Points, in no order, along strands that fork, close into loops and pass close to each other.
Two points are linked if the straight distance between their rows is under 45.7. Some points are linked to none.
K888: [ 12  15  15  11  -5  12 -18  -4   6 -12   7  10   6  19  11  20   7  -3
   2  -8  18   0  -3  11  21  10  10   0  -5  10  -6   8 -15 -12  -2]
K367: [ -2  -3  23  23  -9   3  -8  -4   3  -3   6   8  14  15  15   8   8  -1
 -15  10  26   8   1  -4  18  -4  15  -1  -8   5  -2  -6 -13 -13  -6]
K359: [ 10   0 -21   1  23 -30   0  -3  -2  13   8  -3  -3   6   2  15 -12  -9
  -4   7  29  -6  16  -5   0  -5   1   0  16   0  -6 -10   1   6  14]
K567: [  5   3 -17 -13   0  -7  -3   2   1  -2  10 -15  -5  -8 -20   7  -2   2
  11   0 -11   4   3  13 -16   7  -8  12   4  -8   7   5  18   1  -2]
K740: [  9  14  16   1  -5  10  -2  16 -12  -1  11   8   5  -1 -26   7  -5  22
  13   7 -16 -15 -10  22  -8   2  -3   3   5 -10   9 -17  23   1 -10]
K213: [-23  -5  13  22  -1   5  -1  -9  -4  -4 -27  -7  -6   2  13 -17   5 -23
   3 -11  -9   1 -11 -11   0  -6  12 -15 -11  -8   8  -2 -18 -13  -8]
K786: [ -2  -8   2  -5  10  -3   9 -13  10   8  -5   1  10 -14  17  -3 -10  11
  -9   9  11   1   1 -16   0  -5  -1  -2  11   4   3  11   2   4  17]
K300: [ 13  -3   4  -7  14 -18 -17   4  -5  -1  11   6  21  17  21  22  -4   2
  -4  -3  18   0   9  -4  13  -7   9  -2 -12  19 -11   0  -9  -3   7]
K15: [ -2  14   4   9 -14  17   4  -7  13 -11  -8  -6  -4   7   0   0  17 -18
   1  -1   6  19  -1   6   0  11   9 -15 -14   0  -6   8 -25 -13  -3]
K905: [-26  -5  -8  11   6 -18   4  -5  -4   3 -15   0  -4  -7  18 -19  -7 -24
   6  -5   7  -8   1 -21   1  -2   8  -3  13   7  -6   5 -12  -3   3]
K162: [ -8   1   9  -3   2  -7 -14  -3   3  -2   5   6   0  19  18  13 -14  -8
  -3 -12   2  -5   2  -6  -4  -2   9  -4  -9  13 -13   3  -2   6   9]
K147: [ 26  -6  -1 -21  27  -1  -8  -2   3   4  16  -3  -1   6  -2  27 -16   8
   2   2   2   7   6  -4  -8 -17  -8   1  -3   9  -7  -3  22  16  15]
K906: [ 21  13  -3   8   7  -6  -5 -12   6  -2  18   0  17  -9  -2   1  15   7
   5   5  17   7  -1  10  20  14   8  -2  -2   3   1  12 -13  -5  -3]
K638: [ -6   9  14  21 -10  -3 -20   2  -3  -4   0  11   1  20   9  19   7 -19
  -8 -14  27  15   9   1  15   4  13  -8 -14   7 -26   0 -19 -11  -6]
K426: [  2  -3  -1  -4   8   3  -8 -15   4   7 -13   1 -17   8  18   5 -20   9
  -3  -2   5 -16  -6 -10  -2  -6   1   9  25  -6  20   9  11   6   7]
K484: [-13   4  -1  25  -6  -9   3  -3  -2   1   7   1   8  -2   2  -1  10 -16
 -18  10  29  17   9  -8  20   4   9  -7   5  -2 -14  -5 -14  -9  -7]
K783: [  3 -11  -2   1   9  -7  19  -4   6   7  14   4  -2  -7  -6 -19 -14  11
  -4   8 -10  -7  -4  -3  -2   0  -5   1   5  -8  -2 -10  14  10   4]
K823: [-13   0  -3  25  -9   3   5  -7  -1   7  -2   2 -15  -1  -8   2  -4  -4
  -9  -4 -16  -2  -6   5  -6  14  -2  -2   4 -24  12  -9   2   1  -2]
K687: [  9  -6 -22  -6  16 -25   2  -9   2  20   0  -1  -7  -1  11   4 -10  -4
   0   7  31 -12  12 -18 -10  -1   6   6  25  -1   6   3  -3   2  19]
K189: [-16  -1  25  11 -15  11  10   6  -2   1 -20   6   1   5   2  -4   8  -2
 -16   3 -13   3  -5   2   1  -4   1 -16 -16  -8   4 -13 -10 -13  -4]
K974: [-13 -17  -3  -3  -2   3 -18   9 -15  -3 -16 -16  -7  13   2  12  -8  -7
  -6  -4 -25   4   1  -4 -18 -11  -6  10 -10  -9  11  -8  13  -2  -8]
K78: [-16   4   9   1 -10  -4 -15   8  -8  -7  -3  -3   4   8  -8 -17  12 -13
  -7  -4 -11   9   3   1   3 -10  -1 -15 -28   3  -4  -9 -10  -6 -17]
K327: [  3  -5   8  -4   4   7  21   8  -5   6   6   4   3 -10 -16 -13 -11  23
   3   7 -26  -9  -9  -2  -7  -7  -7   2   4  -7   2 -11  19  11  -3]
K902: [ -8  -5   5   0   0   1  17  -5  11   2  -3   3  11 -12   8 -19   0   6
 -10   7  -1   4  -4  -8   5  -7   0  -8   2   1   4   4  -4  -2   1]
K657: [  3   1   0 -15  11 -18 -17   4  -4   3   6   4  10  21  16  21  -9  -5
  -2  -8   7  -5   8  -5  -4  -6   5  -1 -10  19 -14  -1  -5   1  11]
K77: [ -4   2   7  28 -13   5  -1  -6   3   1   5   6   7   8   6   1   4  -1
 -17  14  26   8   4   2  19   3  11  -4   5  -6  -3 -12  -7  -8  -7]
K632: [-16  -8 -18   6   8 -25   8  -7   3   5  -4   0  -5 -11  11 -18  -8  -9
  -2   5  10  -8   7 -17   1   2   4   0  16   1  -3   1  -4   5   3]
K320: [  8  -9  -3 -22  12  -8 -14   9  -7   1   8  -7   5  10  -8  21 -10   3
  -3   4  -1   9  12  -2  -8 -20 -11   7 -10   8  -9 -11  21   6   2]
K652: [ 29   3   5  14   9   0 -15  -2  -7  -4  20   3  12  21   6  22  -3  13
 -12   9  24   8   4  10  27  -4   6   3  -1  -4   1  -9  -1  -1  -2]
K745: [-21  -1  12   3  -3  -7  -6   3   0  -8 -24   0   8   2  11 -16   6 -20
   4  -9   4  -1   3 -12  10 -13   5 -12 -11  17 -13  -5 -17 -17  -7]
K226: [-23   0  18  25  -2  -7  -7 -10   4  -2  -4   9  -5   9  21  12 -10 -12
 -12  -5  24  -4  -3 -11  11  -2  16  -4  11   2  -1  -1  -6  -6   3]
K720: [-18 -19 -28   4  -7  -5   3   5 -11  -1 -14  -7 -11   0  -4   7  -5 -17
  -3  -9 -13   2   7  -7 -14   0 -10  11   7  -6   0  -7  10   7   1]
K152: [-18 -21 -13   6  -7   1  -5  11 -19  -2 -21 -11  -7   4   3   1  -3 -14
  -7  -7 -24   2  -1  -4 -13  -8 -11   7  -2 -12   7 -13  10   3  -8]
K968: [ -7  -2  -2   4   1  -4   2 -10   8   2  -5   0   8   2  19  11  -2  -4
  -7   7  23   3   5 -12  -1  -3   9  -3  12   7   3   8 -14  -5  14]
K549: [ 16   2 -12 -35   9   5   0   2  -2   6  -6  -3   1 -14   4   8 -11  13
  22  -5  -5  -3   3  -9 -18  -7  -5   9  11  18 -12  17  11  18  17]
K546: [ 10  11  24   0   1  17  11  -5  19  -9   0   4  13 -15   6  -2  11  15
  16   3   4  -3 -17  10   4   8   8  -6  -3   4   9  17 -13 -10   5]
K60: [ -5   3  -9   1   9 -21  -6   3  -6   1   6   3  20   2   5  -1   9 -15
  -7   5  27   4  12 -11  15  -9   9  -8  -1  17 -10  -2 -20 -10  -1]
K116: [  0   0 -19  -3  13 -27   3   8  -9   6  13   0   9   8  -1   6  -2 -15
  -9   4  22   2  17  -6   6  -8   2  -6   3  14 -18 -11  -7   0   5]
K242: [-14  12  20  24  -3   7  -4 -10  -3   3   5   5   4  -4 -12 -12  13 -19
 -18   1   8  12  -3  -6  16   5  10 -21 -16  -6 -12  -4 -13 -13 -14]
K17: [ -5   2  33   1 -11  18  -7  17  -6   1 -22   3 -11  19   4   5   7  11
  -1  -1 -25 -10 -12   9 -11  -8  -1  -7 -20 -13  20 -17  -3 -14  -8]
K751: [-11 -10   0  12   1   6  -2 -10   1   7 -22   1 -17   5  24  -1 -21   1
  -6  -9  -7 -18 -11  -9  -5   0   0   5  18 -10  17   4   6   4   6]
K901: [-11  -4   5   1  -9   1   0   8  -2  -3  -6   0   7   2  -1  -7  -7   7
  -9   2 -13  -7   0   0   0  -8  -8  -2  -3  -2  -2 -18   9  -2  -7]
K660: [ -6 -20 -19  -5   3   4  14   2  -5  14 -23   2 -20 -14  15  -9 -11 -11
   5 -10 -22  -9   0  -8 -19  13 -19  16  12  -4  -3  14  16  16  15]
K981: [-10   7  24   9  -5   0 -10  -5   8  -7   1   7  -2  19  12   6  -2  -8
  -1 -12  -1  -4  -7  -3  -1   4  16  -7 -14   6  -6   1 -10  -7  -4]
K475: [ -3 -19 -10  -3   1   3  28   7  -8  17  -9   5 -11 -21  -5 -28  -3   6
  -1  -3 -31  -9  -5  -3  -3   7 -21  14  10  -5   0   6  16   9   1]
K978: [-12  -3   3  17 -10   5   0   7 -11   1  10   2  -9   6 -18   5  -3  -5
 -11   2 -25  -1  -6   7 -11   9  -1  -4  -9 -19   9 -19  11   0 -10]
K606: [ 17   9 -16 -20   6 -13  -3   9 -14  -8  17  -9  15 -11 -24 -15   6  10
  16   4   3   4   3  13   9 -14  -5   0  -5  11   1  -4   4  10 -10]
K253: [-13 -14 -10   6  -4   3  25  -3   6  12 -21   0 -14 -17  11  -8   2  -4
 -13  -6 -11   2   0  -9  -5   7 -12  -2   6 -10   2   6  -4   4  11]
K217: [ -1  14  12   1 -11  13  11  15  -8  -1  11   9   4  -3 -28  -2  12   8
  -6  12 -20  -4  -4  18  -1  10 -11 -13 -11  -7   1 -11   6  -5  -8]
K316: [  2  10  -4   7   3  -2  -5 -17  14  -5   5  -2   8  -8  -1 -18   9  -2
  16   4   2  -7  -6  -4   1  10  11  -2   1  -3   8   7 -12  -7  -7]
K98: [  7  -9 -10 -15  11 -33  13 -11  13  21   9   4  -6 -23   5 -16   3   6
   2   1  21  -1  16  -5   2   9  -2  11  14   3   1  17  -5   6  13]
K834: [ -4 -23 -18  -4   1   4  24  -1   1  15 -15   4 -18 -20   6 -19  -3   0
  -1  -7 -24  -7  -3 -11 -12  12 -20  12   8 -10   2  12   7  15   8]
K607: [ -2   7  30   4  -3  21   1  -3   7   0  -8   9  -8  19  15   6  -6  13
  -6  -1 -11 -15 -20   1  -3  -3   8  -6   3  -7  25  -2  -2  -6   3]
K499: [  6  16  21   3  -9  26  -6   2  16 -17  -7  -4  -5  12   4   2  19  -6
  10   2   4   8  -9  11   1   5  12 -18 -20  -3   8  -2 -18 -19  -8]
K893: [ 13   4   7   3   6 -13 -24   5  -8  -3  11   2  22  20  15  21   8  -3
  -7  -2  15   7   7   4  20  -2   8  -4 -22  13 -11   3 -19  -8  -1]
K209: [-12  -6  -6  18  -1  -6  12 -10   6   7   8   4 -13  -2  -3  -8  -9  -3
 -10   0  -8  -6  -3  -1  -5  15   0  -1   7 -14  -1  -5   5   7   2]
K526: [ -2 -19  -5 -24   4  -6  -6  15 -12  -6  11  -9  -3   9 -22  16  -2  -8
 -11   3  -9  14  10  -5 -17 -11 -11  10 -13   8 -10  -8  24   2   2]
K516: [ 15  10   4   3   2  -7 -27   3 -11  -8  16   2  18  13   0  11   7  -2
  -5  -2   8   5   7  10  19   0   2  -8 -22   3  -7  -6  -6  -5 -13]
K552: [ 16  11  -2  -1   7  -5  -1  -8   4  -5  19   1  21 -16 -11 -18  16   6
   8   5  10   4  -2   6  23   6   3  -8  -8   7  -1   5  -6  -2 -10]
K561: [  7   1   9  -3   3   2   5  -8  14   8  -1  11  -6  -9   7   1 -16  20
   1  -2   1 -15  -4   2  -2  11  -4   7  16  -3   0   7  17   8  12]
K994: [-15   2   1   1   1 -10  -7   2  -4  -6  -4   2  16   2   2 -14  15 -23
  -1  -1  17   3   7 -16  12 -10  10 -12 -10  20 -15  -5 -24 -13  -6]
K848: [ -3  -6  -6 -10  -6  -1  22   8  -3  10  -8   1  -6 -25 -13 -35   3  16
   9   0 -26  -8   0   4   2   1 -12   9   8  -1   2   4   7   6  -7]
K104: [ 17  -6  -6 -11  12   6  -7 -12   7   7  -3   1 -25   6   4   6 -20  15
   5   0  -2 -16  -8 -10 -11  -8  -4  13  24 -10  19   7  27  14   8]
K618: [ -8 -10 -14  -5 -14   7  16  14 -10 -11   6  -6  -5  -9 -30 -26  11  -1
  -4   5 -23   1  -4   6  -1  -1 -14   4  -4   1   7  -5  10   6  -9]
K387: [  1   5  26   4  -1  18  10  -5  13   0 -11   9   5  -3  10   3  -3  16
   3   2  -6 -13 -16   3  -1   5   6  -5   5  -4  15   4  -4  -6   9]
K11: [-10   6 -10   5 -12   0   8   0   0  -1   8  -3  -2  -4 -19 -12   9  -9
 -14   1  -8  12   4   7   4   7  -6 -10  -6  -7  -2  -1  -4   0  -8]
K705: [13 14  9  0 -6 21 -6 -5  9 -1  8  6 -7 13  5 21 -5 19 -7  3  8 -5 -9 11
  7  3  1  5 10 -5 14  5  6  0  3]
K21: [-15   3  -7  24   0 -17   6  -9   3   9   7   2  -7  -7   4   2  -1 -12
 -16   5  24  10   8  -8   9   8   8  -6  12  -9  -8   0  -6  -2   1]
K171: [ 23  -6 -13 -10  15 -32  13 -13  11  13  24   4   2 -16  -3 -11   4  11
  12   3  26   0  11   3   8   8   1   9  11   8  -4  11  -8   9   9]
K505: [ 24   4   1  -4   6   2   0   9  -4 -10  24   1  18   0  -9   7   5  22
   0  10   4  12   3  13  17  -7  -2  -7 -13  -1  -2  -5  -1   7  -6]
K900: [  0   8  -3 -13 -10   6  -4  10   5 -17   7   0   9   7  -5  -4  10   1
  12  -2  -6   3   0   7   1  -3  -1  -8 -14  11  -8  -3 -10  -3  -8]
K368: [21 18  4  3 -6 15 -4 -4 12 -2 13  4 -2 -1 -1 15  5 27  7  3 13 -4 -8 19
  8 12  2  6 12 -9 17  9  1 -2 -3]
K165: [ -3  19   3  13  -9   4   0 -12  10   0  -9   0  -4   1   5  11   9 -18
   0  -9  16  10   2   7   2  17  10  -9  -1   5 -11  15 -21 -13   4]
K36: [ -4   4   3   6  -4   7   5  -9  11  -6   0  -4   7  -6   2 -17  10   1
   1   5  -2   1  -5  -5  -1   2   9  -8  -2  -3   6   2 -12  -6  -3]
K304: [ -6 -13   7   0  -6   4   9  14 -14  -5  13   0  -3   4 -30   0  -3   0
 -13  10 -24  -1  -3   6 -12   3 -10   2 -11 -13   5 -19  20   5  -9]
K314: [ -7   5  24   3 -18  20  -3  23 -12  -5 -20   3  -3  10 -10   1  12   3
   3   4 -27  -5  -7  15 -13  -2  -6 -13 -21  -9  12 -21   2 -12 -12]
K3: [ -5   1   2 -11  -1   4 -16   0  -3  -2 -17 -12  -3  17  17   7  -8   3
   2  -2 -15  -2  -1  -2 -12 -15   0   5  -4  -1  11  -1   1  -6  -2]
K597: [-14 -26 -10  -2  -1   8   8  18 -24  -6 -13  -8   0   0  -5 -15  -5  -8
   0   1 -38  -2  -5  -4 -14  -8 -15  15 -10  -4   4  -8  17   4 -12]
K569: [ -1  -3 -16 -18  -6   7  10   4   9   0 -13  -3   1   5   7   6   7  -2
  -1   3   5   9  10 -11 -12  -8  -4  -4  -1  11  -5   4 -14   0  17]
K377: [ 17   1  -3 -20   4  13  -3 -12  13   4  -4   9  -8  -3  15  16 -10  13
   7  -2  16  -9   3  -9  -9   1  -1   5  14  12  -7  13  16  16  28]
K565: [ -2  -7  -9  -4   1 -17  14  -5   9  16   1  -1  -8 -24  -4 -36   2  11
   2   1  -9  -4   4  -3   6   7  -5   8  11  -5   6  10   3   2  -3]
K408: [  7  -6  -8 -18  14   9 -11   6 -12   2  -7 -17  -7  -1  -2   9 -18   8
  11   5 -25  -1  -3  -4 -19 -14  -7  20  10  -7  11   5  28   5  -2]
K210: [  1  -7 -10 -17   4  -1  -3   8 -15  -3   0 -19   0 -11 -14  -4 -10   4
  10   5 -27   2  -2   6 -14  -6 -12  16   2  -8   6   4  25   3  -6]
K987: [  9  19   9  -3   6  14  -9  -2   3 -13  13   0  22  -8  -7 -11  22  -5
   7   3   2   6  -5   4  18   4   5 -16 -23  10  -6   6 -15 -11 -14]
K961: [-16  14   1  18 -11  -4 -22  -2  -9  -6  -5   2  -7  14  -6   9   4 -22
  -3 -13  12  11   9   2   3   0  11  -9  -8  -3 -16  -9 -14  -8 -12]
K697: [-13  -8  15   4 -12  18   5  26 -20  -7 -16  -3  -2   4 -15  -8   7  -5
   2   1 -37  -6 -10  12 -16   0 -13  -3 -18  -8  13 -18   9  -5 -12]
K536: [ 16  -8 -12 -17  15   4  -4  -8   3  11  -1  -8 -13  -5   3   6 -20  12
  10   5 -11  -4  -2 -13 -19  -7  -4  14  18  -6   7   8  24  13  11]
K117: [  4  13  21   0  -5  12 -16  -4  12 -14  -1   7   1  21  20  17   4 -10
   7 -14  10  -7  -6   7   8   3  13  -4  -9  15   0  10 -15 -13   3]
K338: [  2  -9 -17  -9  -9  11  10   1  10  -6 -10  -4 -12  -5   1 -12  -1   5
  20  -2 -15  -6  -2  -2 -22   4  -6  10   9  -3   6   7   0   9   7]
K915: [-19  -3  22  24  -5  -2  -7  -7   7  -6  -4   8   5  11  17   5   5 -16
  -8   1  27   6   1 -14  10  -6  18  -4  -4   9  -5   1 -15 -12  -1]
K796: [ 11  16  11   5   0  10 -20   4  -2 -13  18   3  19   9  -2   7  17  -3
   3   0   1   7  -1  13  17   6   4 -16 -28  -1  -8  -1 -10  -8 -17]
K885: [ 15   3 -14  -4   1  -3  -2  -5   5  -5  18   2   6  10   0  11  -3   4
   3   2  10   2   6   3   0   5   4   1   1   7  -8  -1  -3   6   4]
K534: [ -4  -5  -6  -4  -7  12   9   5   3  -3 -18  -2  -7  -6   1  -5  -8   4
  12  -7 -24 -11  -7   1 -15   3  -7  11   7  -4   1   1  10   6   2]
K459: [-25  -1   8  30   0 -10   7  -9   4   5  -3   5  -8  -8  13   4 -10 -10
 -15   0  23  -5   0 -10  11   9   9  -6  16  -7  -5   0   0  -1   4]
K461: [-17  -2 -12   3  -8  -5   5   2  -5  -2   5  -3  -6   4  -8  -6   5 -16
 -22  -2  -8  13   5  -4  -2  -3  -7 -10 -10  -2  -8  -3  -7   5  -3]
K37: [  9  -1 -12  -5  16 -12 -15  -9  -2   4  11  -4  -7  17   7  25 -15  -1
 -12   2  18  -1   9  -2  -1 -11   0   4  12  -2   3 -11   8   5   8]
K923: [ 32   1  -9   4   9  -1  -4   4 -11  -5  25  -2  16   9  -5  12   3  12
 -10  12  20  19  11  15  25  -2  -1  -1  -6  -5  -6  -5  -3   4  -2]
K344: [ -4  14   4  13 -15  13   9  -1   1   3   4   1   4  -4 -16  -9  14   0
 -17  10  -6   8   0  12   6  10  -5 -16 -10 -11   0  -6  -5  -8  -9]
K608: [ 14   5  -5  -9  -9  10  12   6   7  -3  10  -1   3 -15 -15  -5   7  31
  13  10   3   5  -5  11  -3  -4   0   4   5  -8   7   0   2  12  -4]
K491: [ 15   2 -13 -28   0  -6   7   0   7   5  -1  -4   0 -20  -7  -7   1  21
  29  -4  -1  -1   2  -1 -12  -1  -1  13  14   5  -3  18   0  14   6]
K450: [  9  17  22   0  -7  24   2   0  16 -12  -3  -2   6   2   7   7  15   8
  10   4   3   5 -12  17   3   4   9 -12 -10   1  13   8 -14 -14  -2]
K269: [-13 -11 -12  -9  -8   6  14   7   2  -2 -29  -8  -6   1  13  -1   5 -12
  -7  -4  -3   9   7 -12  -7  -9  -7  -7   0  10  -5  -2 -12  -3  11]
K819: [  8  12  14  24  -5  11 -24  -5  -5  -6   6   9  11  18   6  16  15 -20
  -3  -6  28  14   2   2  27  13  17  -2  -7   6 -17   4 -25 -16 -12]
K584: [ 25  15  -1  -3  -3   7  -3  -9  14   1   9   2   5 -11   5   9  15  22
  14   2  17   3  -5  16  10  13   7   5   8  -3  15  19 -12  -4   0]
K330: [  1  -3   3  -5   1   9  10  -2   4  10 -10   7  -9 -10   2   1 -16  12
   7  -3 -22 -15  -6   1 -14  10 -11   9  12  -4  -1   4  22  11   9]
K890: [ -9  13  37  25   0  14 -15 -11   2  -5  -3  10  13  -2  -2  -1  17 -18
  -5  -1  16   5  -9  -1  19   6  12 -13 -19   0  -7  -4 -16 -22 -11]
K812: [  4 -10 -29 -20   3 -15  15   4  -2   5  15 -12 -11 -13 -24 -29   4   0
   0   1 -11   1   5  -3  -2  -6 -14  13  11   7   4   8   4  10  -1]
K413: [  4  -2  -8 -15   3 -22  12 -12  12  16   2   1  -2 -24  -3 -28  10   6
   8  -2   5  -1  10  -4   3   7   0   8  10   2   4  20  -8  -2   1]
K464: [ 17   6  -1   5  11  -5 -16 -10  -3   4  11   2   0  21   8  31 -11   4
 -19   1  23   2   3   7  17  -5   5   2  11  -2   6  -2   5   1   2]
K701: [ 18   2 -14 -28  14 -13   4   9 -11  -1  10  -9  12 -15 -18   1  -5  14
  15   1   1   7   2   8   3 -18  -8   8   5  12 -11  -2  13  19  -1]
K570: [ 30  -4 -14  -2  23 -26   9  -6   4   5  23   0  11 -10  -4  -2   0   9
   9   5  25   4   8   7  17   1  -1   3   6   6  -7   1  -4   7   9]
K560: [ -9  -4 -27  -5   1 -22   7  -1   1   7  -4  -2  -4  -9  -3 -19  -1  -6
   6  -2   5  -9  14  -6   2   2  -6   8  17   9  -9  -4   1   3   2]
K421: [-19 -11 -14   5  -2   0  11  -1   4   6 -26  -2 -13  -7  17   6  -2 -11
 -16  -5   4   8   7 -12  -6   0  -7  -5   5  -3  -3   7  -8   3  14]
K654: [ 15   5  -1  -9   4  -6  -8  11 -12 -10  19  -4  19  -2 -14  -5  -1  14
  10   7   1   2   1  15   9 -15  -2  -4 -12   2  -1 -14  12  11 -12]
K305: [-14  12  20  23 -13  13 -20  -7  -3  -7 -24   2 -11  11  -1   4  12 -23
   2 -15  17  10   4   0  10  -3  14 -14 -10  -1 -10  -8 -21 -19 -13]
K602: [-22 -12   6  27  -1   2  11  -3  -3   3 -26   6 -15   0  24  -8 -12 -11
  -6 -13 -11 -13  -9  -9  -6   4   4  -2   7 -12   6  -3  -6   2   3]
K813: [  9  11  10  10   4   1  -7 -15   5   6   8   4   1   8  10  21 -11   5
 -15  -3  19  -4  -3   8  15   9   4   2  11  -1   6   7   4  -1   5]
K976: [-11  -8 -32  -7  -7 -10   7   3  -5   0 -10  -9 -10  -3 -12  -3   2 -14
   3  -6  -6   1   9  -4 -14   4 -11  12  11   4  -5  -1   5   4   6]
K29: [ 22   8 -11  -6   8  -7  -2  -3   9  -1  27  -5  -7   0 -20  17  -4  10
   9   1  -1   2  -1  19  -8  14  -7  12   5  -9   2   4  16   7   1]
K5: [  7   0 -21 -23  -6   2  11   6   6  -2   3 -10  -4 -14 -11 -16   6  12
  29   0 -14  -2  -1   1 -15  -1  -6  13   8   2   4  15  -1  11  -1]
K799: [-14  -8  -8  -9  -7  -9  -6  10 -10  -3  11  -7  -4  10 -15  10  -2 -14
 -16   0 -11  13  10   2 -12  -2  -9   1 -13   1  -8 -10  11   2  -3]
K641: [-13   5  14  -3  -5   2  -1   6   2  -9 -23  -3  10  -3  11  -9   4  -6
   2  -4  -1   1   0   1   8 -10  -1  -9  -9  13  -7  -1  -9 -16  -3]
K896: [ 13   8  -3 -17   5  -9   5  -7  10   6   0   0   2 -16   4  -3  -7  20
  20  -5   5  -7   1   3   0   7  -2   9  13   5  -1  13   4   8   7]
K800: [-15  -1  34  27   2   3 -17  -8   2  -5  -1  11  13   1   7   6  17 -29
  -1  -1  31  12  -5 -11  21  -1  18  -4 -16  12 -14   2 -18 -21  -5]
K711: [ 11   0 -17  -7  11 -12  -4 -14   8  11   1   1   5   2  11  11  -3   2
   4   8  30  -7   5  -9  -4  -2  12   8  21   7  13  10 -13  -1  17]
K647: [  0 -12 -18 -21  -6   4  16  13  -7  -9  12 -10  -8 -11 -27 -21   4   3
   1   1 -17   2  -4  -2  -6 -10 -13  13   4   9   4   2  11  15  -3]
K324: [-23  -8   0  15   0  -1   4  -8  -3   0 -24  -3 -11  -3  22 -12  -8 -19
   2 -15 -10  -2  -7 -11  -5   2   8  -7   2  -7   0   3 -15  -2   1]
K511: [-12  17  -7   5  -6  -6  -1 -13   8   0  -8   2  -9  -2   7   8   0 -16
  -1 -15   4  -2   4   1  -5  14   5  -7   5   2  -6  13 -10  -4   9]
K198: [ 24  -2  -5 -21  11  -6   6   5  -2   2   7  -6   3 -16 -18   5  -9  28
  24  -3   7   4  -2   7   0 -14  -3  13  12   3  -9  -3  19  29  -2]
K45: [  7 -14 -19 -15   8   3   1  -7   4  12  -9  -2 -21 -10   7   4 -13  -4
   4  -1 -14  -5   6 -16 -25   5 -11   9  11  -5   0  13  20  17  21]
K958: [ -9 -11  -3  -3  -8   4  11  16 -19 -13  15  -7   2  -4 -37 -17   3  -3
  -4   8 -26  -2  -6   9  -7   2 -10   7  -8  -7   8 -12  23   3 -12]
K241: [ -3   2  27  -2  -4  21  -3  10   2   3  -9   4 -10  19  10  12  -3  14
 -11  -1 -22 -11 -14   0 -12  -8   2  -5  -9  -9  19  -6   3  -6  -2]
K208: [  8   0 -11 -26   5  10  -5   0   3   0 -11   1  -6   4  12  12 -10   4
  15  -4   1  -9   6  -7 -19  -3  -1   6   8  15  -9  12   6  10  20]
K553: [ 10   7  11  -4   5   1   7   9   0  -1  20   3   4  -4 -18  -1  -9  21
  16   7 -17 -11 -13  12  -4   2  -1   3   5 -11   6 -13  20   9  -7]
K8: [  3  14  22   4 -10  11  -5  18 -11  -5  10  12   9   5 -22   4   5   7
   1   5 -15  -8  -3  18  -2   3  -8  -9 -11  -6   0 -22  11  -5 -12]
K52: [-12 -23   7  -2  -5  17   4  27 -28  -7 -14  -7   1   5  -6  -8   3  -6
   3   0 -43  -4 -12   2 -21  -2 -11  13 -19  -9  11  -9  16  -2 -14]

A piece is all that can be reached along the links. How many separate loops has the piece of each point below (a circle has one, a figure eight two, a Y none), and how many tips (points with one link)?
K553: loops 0, tips 2
K29: loops 0, tips 6
K117: loops 0, tips 4
K459: loops 1, tips 1
K208: loops 1, tips 1

How many points has the smallest loop of links through each point below? Write 0 if it is on no loop.
K330: 7
K77: 7
K526: 0
K36: 0
K314: 0

A tip is a point with one link. Name the tips that can be reached along the links from each point below, in the order of the rows.
K968: K316, K305, K641, K198
K217: K147, K812
K896: K377
K367: K242
